Points, in no order, along strands that fork and pass close to each other.
In the rows, 128 means zero.
Points whose rows are less than 185 apart are linked; no others are. Some points are linked to none.
q379: [133 104 143  94  95 142 129  92 110  86 117 132 108 109 147  96  83 115
 120 127 121 122 131  94 130 150 153 126 112 149  95 123 136 128 186 175
 125 113 136 143  92 138  35 144 109 150 107 149  82 113 172 160  72 151]
q284: [ 88  93 161  93 140 161 132 127  72 103 124 129 138  69 125 119  71 121
 135 168 160 132  96 130 186 127 146 172 108 181  57 105 136 133 114 163
 147 107 139 147 110 177  96 168  96 113 149  82 114  97 136  78 114 120]
q336: [116  92 115 123 153 108 144 145 125 140 128 112 170 139 137  92 176 159
 150 148 137 153 151 129 116 129 126 107 144 149 108 132 142 149 127 196
 129 122 132 116 167 135  98 108 198 134 120  82 135  98 157 150 135 140]
q543: [146 153 148 187 152 133 112 106 201 172 145 135 152 136 162  67 122 103
 191 144 133 185 115 150 126 111  84 124 167 129  73 177 137 132 135  88
 141 126 164 159 120 105  83  97 170 140 175 129 156 153 138 174 124 202]
q578: [128  89 162 123 118 191 113  93 133 127  92  90 151 115  98 114 137 156
  96 117 165 143 151 126 194 152 113  79 146 136 197 107 107 137 134 105
 176 181 168 161 163 102 119 133 169 137 100 172  98 165 134 180 113 151]
q235: [169  99 134  95 155 140 128 133 103  83 111 133 162 128 174 111 114 150
 125 138 161 132 166  88 108  89 103 121 130 204  90 125 131 126 137 154
 152 126 166 121 113 143 180 175 133 102  94  78 108 137 130 156  79 108]
q19: [133  72 173 123 144 178 150 109  92 127 113 142 160  70 121 112  92 105
 149 160 157 166 133 119 177 138 135 161 131 217  56  96 154 120 123 134
 139 121 177 144 117 167 115 152 124 146 122  77  83 129 142 136 101 126]
q893: [152 141 128 100  94 136  92 143 139  86 143 118  51 123 129 133  86 135
 112 104  86  99 103 112  83 149 138 100 143  86 189 116 119 168 174 136
 170 162 100 137 111  88  84 108  97 130  87 187  93 131 152 152 113 159]
q113: [155 198 123  88  73 100  89 168 174  90 146 117  79 124 163  99 117 128
 164  76  91  80  87  85 103 134  88 113 133  73 140 150 113 142 154 139
 110 135 130 135 117 108 111  79 118  89 148 164 124 128 138 140 144 163]
q204: [142 158 184 107 119 177 113 115 109 121 103 124 130 133 117 115 117 118
 117 114 130 111 128 109 151 145 148 147 131 166 119 114 151 112 107 115
 134 121 126 148 100 188 118 146 118 123  95 144  89 151 148 139  86 112]
q173: [133 147 124 123 107 135 144  96 195 114 149 156 102 128 125 102 100 103
 148 122 111 134  80 112 152  85 147 137 134 156  78 188 141 103 189 110
 120  90 156 149 124 108 120 105  98  58 216 138 173 129 118 108 146 142]
q465: [118 109  72 147 119  66 157 107 156 149 179 121 121 120 111 150 160 147
 109 116 107 126 122 133 124 103 156  97  83 118 153 150 115 100 150 123
  88 144 102 116 141  94 151 128 106 128 149 171 151 101  96  82 200 147]
q361: [ 92 152 142 172  91  97 173 105 144 189 169 103 147 111  85 124 112 154
  88 138 125 130 145 139 148 145 148 143 128  90 171 145 140  91 126 142
 130 149  70 171 124 132  34 136 152 126 129 134 157 127 127 125 144 141]
q642: [150 127 184 113 157 191  81 119 129 101 134 126 132 111 163 104  95 113
 193 159 163 153 124 103 156 141  99 153 143 206  52 106 150 138 116 138
 161 118 192 151  97 179 135 136 113 119 150  81  86 151 128 157  89 134]
q387: [ 96 181 120  75 120 149 118 145  90 112  85 113 102 137  76 131  72 138
  49 115 134  92 102 149 201 121 130 165 134 140 122 120 105 145 135 124
 153 100  99 148  93 144 102 153 106  73 103 107 159  88 149  84  78  66]
q273: [122  45  82 142 136  71 161 134 102 113 104 152 154 118 117 137 172 118
 123 122 102 124 143 127 104  98 128 118 106 132 177 121  91 100 117 126
 109 144  71  79 147 122 158 140 130 138 112 125 120  83 126 143 145 119]
q971: [115 137 138 181  97 114 128 131 135 182 165 130 117 148 195 129 203 113
 217 139 117 181 122 129 103 160  96 128 104  93 121 127 141 133 119 118
  92 176 124 115 136  98 129  79 139 211 147 123 120 127 126 129 187 159]
q742: [138 139 142 128  98 109 102 128 151 115 138 125 123 155 193 107 127 130
 112 101 116  72 132  90 106 111  95 111 146 124 141 136  93 124 117 112
 130 162 104 142 110 134 111 129 154 114 100 137 117 115 133 166  84 159]
q73: [105  51  93 146 129 121 164 115 106 117  88 144 104 126 104 180 138  80
 106 118  91 102 134 160 107 101 166 131 102 103 207 110  70 117  98  90
 114 139  63  73 144 129 155 146  99 156 108 140 100  80 126 127 117  70]
q498: [155 113 159 147 100 167 129 119 159 148 110 116 138 159 120 142 183  96
 147 120 124 133 102 139 166 132 122  93 129  97 202 113  93 129  99  66
 117 170 124 148 136 138 135 109 129 140 138 182 139 172 120 146 159 134]
q9: [155 209 143 114 117 139  76 154 159  87 145 129  82 150 131  99 113 141
 151 105 126 121  97 109 122 106  96 115 149 116 129 142 129 135 148 114
 151 121 138 160 112 120 118 100 115  73 164 169 148 162 159 139 151 170]
q870: [193 110 116  53  88 119 126 119 134  58 110 119  93 108 175 100  78 121
 145  98 106  87 132  54  89 153 127  91  92 132  78 148 129 135 213 183
 114 114 161 108 116 111  90 134 104 126  90 140 101  96 150 154  81 150]
q446: [135 129  80 129 209  90 112  83 131 148 159 131 174 153 121 142 193 141
 112 113 146 171 123 169 119 123 109  77 127 139 131 134 130 127 120 114
 111 117 161 144 136 111 182 138 117 150 159 157 187 158  76  87 170 154]
q623: [170  44 106 160 147  61 176 128 114 112 112 168 196 119 142 140 161 135
 144 138 115 149 190 136  84  81 133 112 114 145 119 134 117  89 109 142
 104 106 103 101 155 118 182 136 151 126 138  92 130  99 114 157 155 132]
q29: [179  80 122 117  99 124 132 126 117  81  92 145 133 120 187 174 121  96
 102 121 118 108 174 116  70  89 147  94  91 102 151 105 128 101 105 123
  96 137 105  73 127 160 178 177  78 161  96 145  76  99 120 175  74  92]
q880: [ 92 137 184 106 126 163 138  87 119 103 112 126 135 126  96 149 100 137
  70 132 151 147 153 115 183 106 205 139  99 173 119 131 171  83 124 126
 136  81  96 170 134 155 120 195  91 110 149 133 106 134 100  82 116  88]
q682: [ 76 184 201 172 130 161  89 113 154 151 139 101 127 101 124 112  98 120
 151 166 160 153 115 151 190 121 118 194 158 131  72 136 151 108 108 130
 169 106 160 181  97 150  77 133 130  79 211 108 129 156 123 126 117 153]
q657: [130 148 138 146 127 119 108 161 137 147 146 129 129 159 173 133 147 109
 140 104 108  84 108 111 109 137  78 140 144 127 155 107  96 156  81  77
 122 182 123 121 108 137 162 105 158 148  90 112 115 137 128 160 111 131]
q523: [105 149 112 138 130 117 137 168  84 151 166 132  98  92 144 125  86 188
 124 119 144 103 136 106  80 152  90 184 120 142 132 152 140 142 156 127
 151 189 152  86 125  91 152 131 165 136  85  97 109 149 136 147 120 145]
q467: [176 109 131 113 115 145  84 130 141  67 135 115 111 127 167 151 141 163
 119 128 133 126 180 109  57 101 137  57 121 117 152 132 144 157 166 165
 151 151 133 133 134  76 147 170 102 127  82 177  91 134 133 141 125 133]
q547: [162 107 153 131 159 166 132 111 109 115 110 126 152 133 115 169 158 158
 104 147 160 144 167 138 103 128 150  98 104 144 157 109 162 124 115 126
 145 140 160 113 144 125 196 147 134 145 130 141 115 196 108 132 138 114]
q960: [ 92 152 137 157  98 120 118 128 156 169 136 105 151 162 151 142 183 107
 134 140 106 140 125 155 131 158 128 111 138  27 159 108 128 131  65 135
  86 151  72 144 130 159  89  98 141 177 125 166 132 133 138 138 138 139]
q42: [161 143  97  61 113 156 152 178 104  95 117 144  80 140  60 107  99 106
 119 103  92 114  60 126 136 110 124 104 113 138 171 133  98 146 158  93
 131 134 125 117 149 116 154 124  98  98 108 135 168 106 158 109 183  99]
q696: [129 170 131 180 150 103 119 146 143 155 173 138 133 150 207 135 167 114
 191 124 131 131 135 123  80 163  72 142 114 109 113 134 141 109  65  97
  83 161 138 103 107 139 169  95 155 189 122  94 125 154 112 160 137 155]
q965: [154 104 104 172 208  83 147  85 169 162 125 152 184 138 128 134 161 107
 154 159 147 191 136 193  88 127 146 104 168 153  76 151 171 122 128 113
 121  65 161 146 149 124 140  90 149 156 189  93 204 139  85 116 156 149]
q936: [116 180 150 114 153 181  82 122 116 120 125  89 130 149  86 123 125 179
  67 118 165 118 115 138 186 128 121 117 180 128 141 121 132 144 127 128
 186 132 144 165 120 123 144 137 132  85 133 139 143 167 134 119 122 126]
q717: [104 150  91 105 157 156 128 144 115 149 119 109 140 163  49 132 144 146
  65 129 134 121 102 152 180 115 126 111 165 111 176 110  97 169 101 119
 151 131 117 138 149 116 156 133 149  99 108 135 176 143 126  81 135  89]
q542: [135  77 159 170 116 157 130  76 146 141  86 110 154 111 121 174 177 141
 112 118 148 130 163 143 182 138 117  69 124  92 216  92  95 107 109  72
 142 180 134 149 165 119 149 120 164 155 119 169 107 166 106 162 130 151]
q661: [ 78  76 106 128 149 146 134 135 101 157 120 117 110 143  90 169 124 101
  71 131 109  98 142 179 121 153 136 145 159  88 211  95  86 188 110 121
 150 171 102 106 137 105 102 129 149 153  81 134 106 120 130 117  72  84]
q943: [114 149 131 106 131 145 134 136  89 163  94 120 116 161  74 134  81 115
  53 107 125  77 121 188 148 155 139 172 149 110 170 107 106 169 100 113
 146 137  83 128 107 147  85 157 151 120  87 119 136 108 140 106  59  49]
q432: [120 104 102 103 124 139 133 165  68 119 146 131  80 109 114 143 115 150
 135 135 121 135 121 106  87 132 107 143 110 132 166 107 127 161 175 120
 154 176 151  75 153  82 170 131 128 167  65 136  99 156 138 133 145 115]
q835: [124  91 123 154  97 118 150 162 121 171 148 142  94 135 158 142 162 115
 217 151 101 154 134 110 106 164 114 158  84 117 148 114 132 128 141 133
  93 180 107  72 158 131 125  84 142 199 104 105 100 121 139 155 168 114]
q587: [ 92 102 132 138 201 113 139 118  74 131 120 153 180  83  88 124  98 167
 126 148 178 165 151 141 149 119 146 206 169 193  75 129 133 111 119 139
 171  59 143 153 122 121 165 141 123  65 180  34 148 146  97  93 122  92]
q299: [135 130  89  82 132  91 112 127 133  70 109 135 136 150 145 142 131 156
  60 106 109  73 145  97 115  90 132  91 118 144  96 126 128 120 155 160
 133 112 117 119 123 116 190 151 117  72 127 115 149 111 114 119 104 115]
q716: [159  94 130 140  59 142 116 161 130  96 143 140  71 144 208 157 176 107
 209 131 119 147 147  97  85 142 133 128 101 110 148 110 135 133 149 127
 103 171 122  84 130 110 153  99  91 186 100 148  81 108 125 138 156  99]
q237: [108 146 143 136 142 139 122  88 155 149 131 116 170 165 112 106 166 113
 116 146 135 150 109 139 180  99 122 111 145 151 114 138 136 101 111 126
 118 103 133 191 121 161 113 131 123  95 185 125 173 155 121 116 148 125]
q146: [128 136 137 140 184 162 144 116 130 155 123 128 125 130  80 107 124 156
 142 164 165 162 113 152 151 125 129 149 148 169  96 163 155 125 161 131
 156  96 190 126 149 116 131 116 169 104 182  93 171 171 134 119 147 132]
q860: [190 138 141 137 107 132 102 140 121 104 120 162 121 133 185 166 104 101
 131 102 130  84 167 107  74 156 148 142 109 116 117  89 150 130  75 102
 103 140 102  81  84 176 157 159 101 177  48 157  52 130 111 174  51 101]
q88: [143 117 119 110 110 108 170 136 141 141 137 135 107 117 108  96 108 127
 135 133 110 103 109 105 127 109 138 149  95 139 117 160 132 111 165 144
 115 128 128 119 140 143 100 112 156 113 142 116 141 114 157 134 146 136]
q962: [143  70 129 180 152 151 133 109 111 142 129 132 140 107 131 183 164 167
 138 139 180 157 176 129 121 126 107  98 112 121 179 111 143 114 140  92
 146 177 188 103 168  77 206 149 139 151 128 148 122 204  68 126 158 140]
q60: [147 144 110 111 102 148 131 147 150 129 129 134 117 166 105 114 180  92
 146 113 103 129  68 138 135 106 135  89 124 119 181 128 117 140 125 103
 102 137 118 137 150 147 140 116 112 108 144 162 172 130 130 106 182 108]
q81: [116  99 122 117 131 161 113 139 120 139 142  90 146 145 123  96 167 163
 116 129 149 155 105 137 158 145  84  65 164 127 195 123  98 178 134 124
 160 182 173 137 170  87 138 118 170 137  96 141 143 153 139 159 150 149]
q525: [ 99 171 178 178 120  99 113 126 169 144 136 151 144 104 174 135  99 122
 140 145 142 115 164 118 128 110 141 176 166 136  34 129 186  96 112 142
 125  51 118 179 124 175 100 104 113  99 204  72 117 125  81 126 101 152]
q452: [134 113  88  74 125  99 103 189 103  96 133 110  89 132 148 122 131 139
 147 116 108 104 114 115  72 144  92 114 100 127 145 130 108 185 173 167
 124 164 144  79 148  94 132  99 138 135  75 106 128  96 151 122 132 117]
q935: [ 91  72 142 139 146 157 161 124 126 140 136 107 166  97 119 102 125 155
 135 179 158 166 153 142 155 126 139 148 172 148  70 133 150 139 159 182
 170 113 145 141 163 141  67 110 180 121 135  70 124 106 163 152 130 153]
q747: [137  98 100 131 166 135 104 118 132 153 149 109 170 156 124 119 222 146
 140 113 153 180  98 159 149 146  87  41 142 130 183 120 105 172 143 111
 131 159 196 150 161  77 161 119 139 138 139 152 177 164  96 115 186 168]
q625: [ 79 161 155 121 104 135 123 103 154 116 124 137 144 161 133 130 142 136
  92 118 132 117 129 118 174 100 174 129 138 122 118 141 152  88 112 138
 112  84  93 186 118 176 121 155 103  88 171 143 129 137 102 106 124  94]
q977: [122 142 161 116  97 139 111 114 169  96 118 165 121 110 186 109  93  95
 172 133 128 107 126  79 145 104 144 168 129 145  46 134 190 104 129 172
 107  69 134 142 134 189 107 105 106 100 185  95  97 110 108 114  84 129]
q115: [170 146 181 127 102 152 107 101 116  95 108 160 147 120 150 129  94 101
 130  95 130 129 165  90 129 147 155 134 127 172  95  99 157  95  99 105
 108 110 128 125  77 184 138 169  97 150  69 167  54 140 126 182  49 116]
q981: [131  81 103 119  96 109 146 129 125  92  83 158 100 154 156 194 112  81
  81 112  82  74 141 145  83 104 184 112  99  66 163 114  91 127 100 124
  95 115  73  68 135 135 193 149  80 130 130 158 114  69  94 130  89  69]
q507: [158  93 100 141 105 149 137 123  99 108 104 147  85 112 126 194  87  44
 129 134  85 134 125 135  61 144 151 117 114 105 147  68  89 161 116  82
  94 136 152  57  97 118 156 151  71 220  54 161  54 111 134 143  65  93]
q243: [150 147 145  96 182 180 114 107 100 114 114 123 132 127  99 140 114 172
 119 148 180 158 153 135 121 136 141 134 131 179 102 124 184 124 139 138
 165 106 199 128 123 128 189 141 141 117 144 118 135 208 124 116 125 116]
q440: [154 106 180 169 143 140 211 121 127 149 127 184 160 107  96 147  87 101
 149 138 139 141 181 138 138 110 183 180 133 191  84 136 158  67  98  80
 114  82 111 149 129 179 126 129 138 109 142  70 127 123 113 138 133  88]
q990: [140 112 113 134  46  99  98 141 156 108 160 128  86 141 197 133 193 107
 183 102  92 126 111 102  89 130 115  97 125 102 166 130 104 141 171 130
 104 169 117 125 131  84 121  91  99 154 126 178  99  96 113 124 161 140]
q478: [ 98 110  86 125 137  86 101 171 106 138 123 110 148 171 168 131 217  91
 146 129  95 128 105 148  97 138  96 110 129 109 143  99  87 180  85 129
  99 141 111  97 143 106 167  84 133 182 110 115 143  94 119 101 158 112]
q391: [ 79 163 105 144 149  70 146 154  95 176 150 118 147 109 122 117 116 181
 110 113 134  99 152 140  88 154  85 162 137 104 120 138 144 128 117 153
 128 145 118 100 138 118 119 125 187 136 114  74 145 119 139 125 125 162]
q873: [ 91 173 102 149 169 124 155 127 183 163 158  80 139 119  46 114 118 160
 108 152 156 162 123 137 191 108 158 128 131 135  96 172 142 125 139 163
 134  76 120 142 156 109  71 149 130  92 167 110 181 115 119  53 185 128]
q211: [129  85 119 120 144 132 165 115  45 142  83 150 150  75  53 134 101 135
  81  96 148 134 152 153 127 137 148 157 121 164 179 102 110 120  87  75
 127 140 140  86 135 130 164 175 133 143  54 142  90 140 133 140  86  79]
q731: [ 90 128  57 138 222  63 129 125  90 152 151 126 192 118 115 118 171 165
  90 120 130 147 137 150 105 120  98 122 132 118 128 123 119 129  94 129
 113 122 114 128 145  89 177 131 127 149 126 140 161 134  86  80 176 155]
q836: [130 183 160 105 138 150  73 144 139  90 120 119 100 133 182 109  94 124
 168 137 149 112  91  92 155 126  65 158 134 167  51 116 120 134 128 137
 160 100 174 145  92 175 116 126 101  73 165  75 118 129 145 138  86 149]
q430: [146 105 100  54 130 113 164 121 130  74 110 133 109  86  71 125  69 159
  93 109 105 117 117  86 158 109 178 130  73 156  80 174 132 115 208 171
 135  87 143  98 137  72 152 151 106  66 142 127 156  92 132  98 149 109]
q367: [120 110 105 150 175  79 177 115 143 131 110 165 196 146  82 107 155 120
 139 133 116 152 139 138 133  98 154 126 127 152 106 163 118  87  99 139
 103  57  78 141 141 127 149 135 128  98 175 110 181 105 105  92 189 128]
q766: [152 182 129 117 120 156 125 111 167  94 154 131  90 142  88 135  95 149
 101 121 124 131  90 104 162  97 154 104 131 147 141 158 135 112 173 110
 145 104 134 159 128 116 129 134  91  67 178 167 171 155 126 106 174 146]
q528: [ 80 165 186 160 119 106 163 126 106 172 146 109 159 118  90 134 107 167
  77 123 146 113 177 151 144 142 158 163 156 138 131 134 154  85 114 136
 129 101  82 177 132 155  75 141 159 109 135  91 140 106 114 118 123 111]
q703: [110 248 106 129 124 117  96 146 166 152 138  87  98 128  98  98 125 154
 112 137 123 140  99 141 143 119  83 121 132  81 118 154 140 135 139 159
 140 107 161 140 113 109  94 128 127  88 179 151 166 140 165 115 164 180]
q222: [107 157 168 156 141 105 137 139  98 171 131 133 168 126 130 139 133 163
 114 115 146 107 171 150 119 156 116 160 161 148 110 123 150 103  85 139
 126 130 123 145 117 178 129 127 180 115 121  70 123 135 117 161 109 123]
q927: [166 151 147 113  94 150 155 132 135 121 130 162  97 114 132 118  82 115
 137 113 118 101 129  88 117 118 157 164  89 154 125 161 169  99 143 107
  99 121 134 121 114 167 125 127 119 126 129 159 106 139 151 135 120 121]
q310: [136 131 118 122 133 113  96 176 124 140 139 113 126 137 186  90 150 153
 177 134 133 123 151 106  76 154  90 117 116 143 118 149 140 166 126 190
 122 146 152  80 156 119 122 114 180 152  94  79 122 104 156 158 125 147]
q618: [ 73 159 127 146 168 164 156 129 116 175 134  80 145 103  51 100 106 176
 107 167 194 163 129 151 205 129 135 160 155 130 111 151 143 128 135 155
 168 102 156 137 152 115  66 147 161  93 157  84 170 135 143  89 165 119]
q381: [107 130 125 162 107 123 115 113 143 157 140 115 140 165 196 151 249 104
 166 127 121 179 114 162 137 170 118  94 125  53 137  97 121 144  84 113
  85 160 114 143 128 132 127  87 109 208 137 170 138 113 112 111 184 150]
q621: [175 159 158 116 101 170  81 144 155  71 123 160 112 186 173 131 155 107
 165  96 125 111 124 120 100 113 147 101 160  87 157 120 132 143  84 118
 108 112 106 133 122 159 179  96 100 130 137 196 110 156 112 147 123 121]
q704: [ 98 133 105 103 171  96 118 114 132 121 104 127 178 157 118  91 179 122
 135 138 121 142 114 133 148 101 117 109 135 174  84 125 119 118 106 171
 113  66 121 152 122 158 154 123 126  96 181  85 173 110 132 114 144 116]
q738: [149 126 155 128  92 182 116 126 156 114  99 161 115 176 151 164 143  95
 124 109 119  93 122 141 131 137 183 130 160  54 176 118 121 139  59  98
 100 119  79 127 127 190 151 112  99 161 122 194  89 134 111 128 100  98]
q416: [159  71 111 180 187  68 186 121 129 144 127 170 219 116 109 139 150 128
 141 151 138 174 168 162  83 100 141 130 153 153  80 142 135 103 116 109
 118  80 121 138 136 116 178 110 155 130 171  85 176 131 100 125 167 141]
q662: [103 205  76 108 149  77 122 118 202 170 149  87 114 118  79 101 116 142
  94 134 120 139 113 142 162 115 113 128 121 102  73 173 136 119 144 160
 101  70 157 143 127 114  86 134 111  81 189 125 181 104 127  78 183 149]
q791: [144 132 108  88  74  73 103 138 155  88 161 112  54 109 165 140 126 137
 130  87  77  72 105  83  93 149 126  91 119  76 159 138 106 135 198 162
 118 162 114 131 119  78 101  98 108 108 119 170 108 119 115 143 125 158]
q715: [154 157 157 175 132 103 170 130 160 154 141 175 153 130 135 137 104 108
 153 132 135 108 155 121 105 119 152 182 138 147  62 150 178  73  97 106
  85  56 121 142 120 190 125  96 137 109 173  76 148 125  99 132 123 113]
q45: [127 116 101 189 129  92 200 116 156 217 180 126 164  91 116  92 132 112
 147 142 106 175 112 160 143 117 106 135 115 103 140 154 129 115 145  86
 117 149 108 163 150 104  87 107 163 169 144 138 177 131 123 123 199 176]
q536: [ 75 164 130  75 134 161 107 153  60 104 108  97 116  99 110 122  83 158
 108 152 171 121  80 153 218 137 105 177 129 153  89 112 107 141 129 141
 171 117 145 140  94 155  93 153 108  71 134  82 137  97 162  84 114  97]
q373: [163 126 117 157 184 114 128 109 154 179 158 132 170 140 168  97 165 118
 179 143 143 191 127 173  86 135  77 100 143 153 104 166 138 138 120 112
 122 125 183 135 135 108 129 109 179 174 163 104 172 148 111 145 150 173]
q71: [117 108  73 136 141  50 172 130 153 177 168 123 141  95 104  87 139 125
 131 121  89 123 103 132 128 104 112 141  96 111 110 164 113 121 164 133
  97 126 119 131 149  89 110 102 148 143 144 132 176  92 130 102 191 161]
q780: [104 179 121 182 158 102 169 122 127 215 181 120 146 110 116 117 128 114
 132 133 131 139 113 162 119 148  80 156 117 101 133 151 136  89  90  79
 112 146 124 148 121 121 121 118 163 163 150 128 177 159 118 111 182 166]
q643: [119 120  64  81 163 128 131 171 102  94  89 145 124 142  39 131 127 140
  90 114  93 109  91 144 146 110 144 119 123 116 188 135  80 162 116 131
 145 117  82 104 151  74 163 137 110  90  94 145 154  91 135  63 151  81]
q846: [110 140 165  93  88 154 120 108  69  93 121 135 112  88 137 110  56 117
 128 139 137 118  71 107 170 161 140 148 115 173  50 100 123 123 149 136
 127 118 147 141  55 166  72 167  72 124 104 125  84 103 164  98  80 148]
q187: [107 150 141  94 111  99  83 128 170  98 109 126 112 110 194 124 104 117
 152 132 132  85 106  84 165 108  91 149 128 113  23 134 131 113 143 181
 129  80 161 150 133 170  99 118  93  61 206  79 117  96 111  96  92 172]
q510: [134 131  85  57 130  89 138 129 105  72 110 112 100 107 102 141  88 181
  66 104 112  75 126  98 124 135 146 131  81 121 112 144 125 131 194 183
 137 118 123  97 127 101 117 139 125  87 104 123 142  96 143 110 101 117]
q890: [161 124 143 122 114 139  60 153 142  65 120 121  82 153 196 154 105 121
 133 127 109  90 170 109  47 132 126  84 150  80 156 113 103 183 141 134
 165 163 105 128 113  67 134 142 104 148  55 170  69 125 123 142  97 134]
q594: [116 110 118 132  93 131 149 131 145 140 110 134 127 175 128 146 178  97
 122 136 107 101 122 159 137 139 175 114 123  56 177 115 115 120  61 127
  72 132  52 127 137 178 100 112 121 163 131 149 138 108 124 117 128  74]
q493: [143  90 140 141  85 174 138 129 114 142 122 148  74 126 125 177 124  68
 157 127  96 127 112 124 113 168 140 141 104 116 184  85  96 139 108  59
 112 179 116  88 117 145 127 118 106 201  59 169  60 133 154 165 106  99]
q324: [ 76 187 126 108 156 155  79 119 102 131 129  89 137 141 112 118 125 159
  86 144 169 138  86 153 204 124  84 146 185 142 103 111 115 135 112 134
 172 106 168 172  94 147 135 141 124  63 164  76 164 139 137 106 112 107]
q97: [118 141 169 129 115 162  82 132 112 120 131  99  89 134 121 128  94 133
 119  99 130 119 148 139 102 180 135 121 146  98 183 114 116 162 133 132
 197 190  93 146 105  97  99 130 140 153  81 197  79 161 167 180  88 169]
q232: [128 165 166 176 114 147 102 124 200 155 128 118 128 121 153  71 121  90
 197 163 136 161 117 119 158 108 113 153 164 126  61 154 160 128 125 142
 140  86 154 149 133 143  65  88 145 107 194 118 126 138 152 158 125 175]
q911: [116 150 171 172  90 124 130 116 137 170 150 116 121 117 127 121 108 152
 135 113 124 119 150 128 128 168 144 157 127  89 172 136 143 100 122 133
 157 180  69 149 107 126  74 116 167 136 121 162  97 156 151 180 105 174]
q57: [148 102 104 128 112 113 158 119  71 130  83 157 120  95  53 146  80  89
  97 126 110 124 115 145  89 140 170 119  99 151 159  99 106 129 104  75
  93 134 140  58 101 119 162 185 101 182  46 148  93 125 145 128  80  90]
q983: [106 176 148 136  90 169 113 146 118 180 127  85 117 139  79 117  98 113
  89 121 113  96  91 164 139 172 117 160 153  75 196 121 102 174 114 111
 165 186  97 130  97 130  81 128 159 113  88 144 141 153 161 149 102  94]
q923: [105  48 112 165 109 120 177 116  88 154 113 136  81 106 104 175 141  95
 137 149 112 148 148 146 122 143 144 150  89 107 229 102 102  99 133  88
 123 173  82  97 150 127  99 127 123 196  85 127  85 119 146 152 116  90]
q194: [129 122 103  73 141 140 135 124 135  73 132 145  97 111 115 118  75 136
 124 140 123 130  89 108 167  89 137 136 102 188  52 161 136 123 194 148
 151  82 176 128 116 100 152 125  96  49 192  95 170 105 131 103 154 125]
q276: [214 112 163  99 108 167  81 130 150  69 116 137 131 152 210  99 127 113
 194 121 128 138 176  71 100 140 137  83 126 141 125 120 151 132 110 144
 108 129 119 129 123 141 107 135 124 146  79 171  74 114 139 172  78 130]
q770: [129  80 107 182 113 121 148 108 123 148 154 127 100 117 116 178 168 149
 135 136 132 156 139 118 120  93 142 105  89 117 187 126 127 108 173 100
 132 170 130 101 169  90 176 135 106 150 136 165 128 149 101 111 194 146]
q711: [ 62  84  85 149 142  91 108 144 109 136 125 117 125 170 135 171 179 111
  96 142 103 102 140 164  92 149 126 137 143  71 161  84  92 172 113 148
 113 158  78  92 142 100 138 103 146 181  99 120 126 104 119 109 110  96]
q865: [192 104 106  68 120 111 150 145  99  71  89 136 144 111 140 108  73 119
 121 132 142 128 148  77  78 117 126 114  85 177  69 129 137 132 183 176
 112 111 173  86 118 112 144 175 105 146  74 114 113 113 150 141  91 134]

Follow the links from the first point to the second, and from the first to the third. Name the last point that the two ways share.
q173; q361; q770 => q9
q983; q525; q578 => q536
q478; q747; q977 => q536
q391; q981; q835 => q791
q57; q770; q780 => q71

A fork is a point with three links. Follow the links from the first point to the second and name the forks in between, in order.
q696; q523 => q971, q791, q893
q115; q766 => q71, q9
q846; q715 => q284
q738; q88 => q971, q791, q9, q71
q890; q73 => q893, q791, q9, q71
q493; q88 => q73
q625; q493 => q416, q73
q943; q235 => q536, q284
q642; q542 => q284, q536
q716; q273 => q791, q9, q71, q73

A fork is a point with three links, a tip a point with one. Leave the first point through the second and follow the links. Name the first fork or tip that comes.
q643; q42 => q731
q747; q81 => q536
q770; q962 => q9
q528; q222 => q935
q935; q336 => q893

Name the points in between on the shortest way along the links from the first point to the second, in order.
q935; q243 => q336, q310, q452, q432, q523, q391, q222, q528, q361, q911, q97, q893, q791, q113, q9, q703, q662, q873, q618, q146
q379; q747 => q846, q284, q536, q324, q936, q717, q643, q42, q60, q498, q542, q578, q81
q387; q440 => q536, q284, q19, q642, q836, q187, q977, q525, q715
q115; q873 => q204, q927, q88, q71, q465, q770, q962, q547, q243, q146, q618
q507; q625 => q493, q923, q73, q273, q623, q416, q367, q704, q237
q510; q716 => q430, q194, q173, q766, q9, q113, q791, q990
